Points on a hilly landscape, in no order, each with its height.
From any point a ball rolls to the lowest of the 6 points nearest to it. It stops when none of these is lower. Distance is the straight distance between rows; heights are no part of it.
bek height 28.8: [-29  -5 -11 -33   8  -2 -49 -33 -45]
lem height 16.3: [ 34 -13 -11   7 -14  31  63  34  25]
migu height 32.8: [ 10  -4 -28  -5 -14  17  10  16  30]
loz height 12.1: [24 -8 24 18 -8  8 63 21 17]
Mun height 29.9: [  1   8 -10   4  -1   0  -9   6  20]
gese height 10.9: [21 -7 -6 12 -5 11 44 21 27]
bupas height 10.3: [ 28  -9   5  10 -10  15  62  27  20]
toki height 22.2: [-29  -7 -20 -41   6  -5 -46 -36 -54]
tol height 32.2: [-19 -12 -28 -35  -6   3 -44 -23 -39]
mezir height 7.3: [ 29 -11  22  15 -14  21  74  30  16]
rut height 24.2: [ 23 -10 -15   6 -11  19  44  22  27]
fesif height 35.3: [ 18  -8 -26   0 -13  22  29  23  32]
vola height 25.1: [ 10   6  66  26 -10  -2  64  13  14]
Med height 25.7: [-13  11  -3  -2   4  -3 -39  -7  -6]
lumal height 17.5: [ -1  14   5  18  15 -18 -15   4   8]
gobu height 21.6: [ -8  -3 -21 -14 -14  10 -39  -8  -5]
fif height 18.9: [21 -5 13 15 -5  6 53 20 20]
sopad height 38.2: [ -2  13   4  12   9 -13 -16   1   9]
bev height 36.9: [-12 -16 -28 -25 -22  13 -40 -13 -16]
genem height 21.3: [ -4  -4 -24 -14 -18  12 -28   0   9]
riva height 45.3: [ -7 -19 -37 -32 -27  13 -40 -13 -21]
lapap height 30.3: [17 -4 -1 13 -2  1 44 17 27]
Zilo height 32.9: [-33   2  -2 -32  19  -6 -48 -35 -46]
geg height 16.4: [  0  12  24  31  16 -31   1   1   9]
gir height 19.1: [  0   2 -16  -5  -8   7 -22   1  13]
pelo height 28.4: [  5   4  27  27   5 -25  28   9  15]
pokuz height 41.5: [  6   7  44  31   3 -30  36   4  14]
vifu height 40.4: [ 13   0  15  21   2 -13  34  14  21]
kez height 27.8: [ 14  -1  35  22  -1 -11  51  13  19]
dolil height 29.1: [ 24  -8 -21   0 -13  26  45  26  32]
gat height 15.2: [-16  19   8   7  25 -13 -40 -10 -14]
seg height 11.4: [ 37 -15   2  11 -22  32  72  32  17]
nolak height 30.6: [-22   9  -1 -14  12  -1 -49 -21 -26]
Kep height 30.8: [-18 -25 -38 -48  -8   1 -39 -32 -54]
sune height 21.2: [-20 -16 -26 -45   0   0 -45 -32 -51]
Gumi height 43.4: [  6   7   5  16   5 -11   5   7  18]
veme height 58.8: [-30  19  11  -9  29 -10 -49 -24 -33]
bes height 29.5: [ 12  -1  43  25  -3 -13  52  11  16]
Gep height 70.9: [ -2   9  -8   9   5  -6 -18   3  13]
vuli height 10.0: [ 22  -9  32  19 -14  12  70  22  14]
Kese height 14.5: [  8   3 -16   3  -7   7  -4   8  23]
kazod height 18.7: [-22 -13 -22 -37   1   0 -46 -33 -50]
Pifes height 43.3: [-35  13  10 -20  27  -8 -50 -31 -42]
dar height 7.2: [  3  11   3  18   8 -13  -6   5  14]
zapas height 23.5: [ 12   2 -16   8  -6   7  21  15  28]
nebuz height 24.1: [-14  -4 -17 -21  -8   7 -40 -11 -16]
veba height 14.7: [ -3  16  17  25  19 -26 -13  -1   4]
daga height 13.9: [ -9  20  14  18  25 -21 -30  -3  -8]
duvu height 28.7: [-37   2  -4 -36  21  -9 -48 -41 -50]
Siv height 42.9: [-22  24  18  11  33 -21 -46 -14 -24]
tupo height 18.6: [  5  -1 -23  -6 -12  14 -10   6  22]
zetip height 34.7: [-22  -9 -17 -27  -3   5 -47 -23 -34]
zisil height 18.8: [ 38 -13  -7   7 -20  40  70  35  20]
rifo height 19.2: [16 -4 35 21 -5 -4 59 17 16]
gipog height 33.7: [10  4 -6 10  1 -1 13  9 23]
pak height 36.3: [-43  14  11 -29  34 -16 -51 -43 -48]
tutem height 28.6: [ -3 -11 -32 -17 -25  17 -28  -4  11]
Benoz height 32.3: [17 -3 -6 14 -2  2 29 16 27]
Zet height 40.2: [14  2  1 14  0 -6 27 15 26]
milez height 14.8: [ 19  -3  45  23 -10   6  67  17  15]
Fisu height 43.7: [-14 -15 -28 -34 -14   7 -43 -26 -35]
noza height 14.6: [ -5  16   7  14  16 -16 -30  -2  -1]
tusa height 41.6: [  4   9  39  31  12 -33  24   4  12]
funup height 25.0: [-15   4 -12 -13  -1   2 -42 -11 -12]
seze height 18.0: [-14  15   1   2  12  -6 -41 -12 -12]

Call two points neighbours if one is among the 6 nearest of the other. Go from one point of each pair to the other, from neighbour to neighbour, staying as low as possible. Name the highest point that can't be avoided.
mezir, dar -> pelo
Kese, dar -> funup
daga, dar -> veba

For each start below, name the point where the ball stops.
tutem -> Kese
funup -> daga
Zet -> Kese
vifu -> mezir
riva -> Kese
nebuz -> Kese
nolak -> daga

For each start below, name every point that the ball comes to, in order.
fesif -> gese bupas mezir
Benoz -> gese bupas mezir
tusa -> geg dar
rifo -> vuli mezir
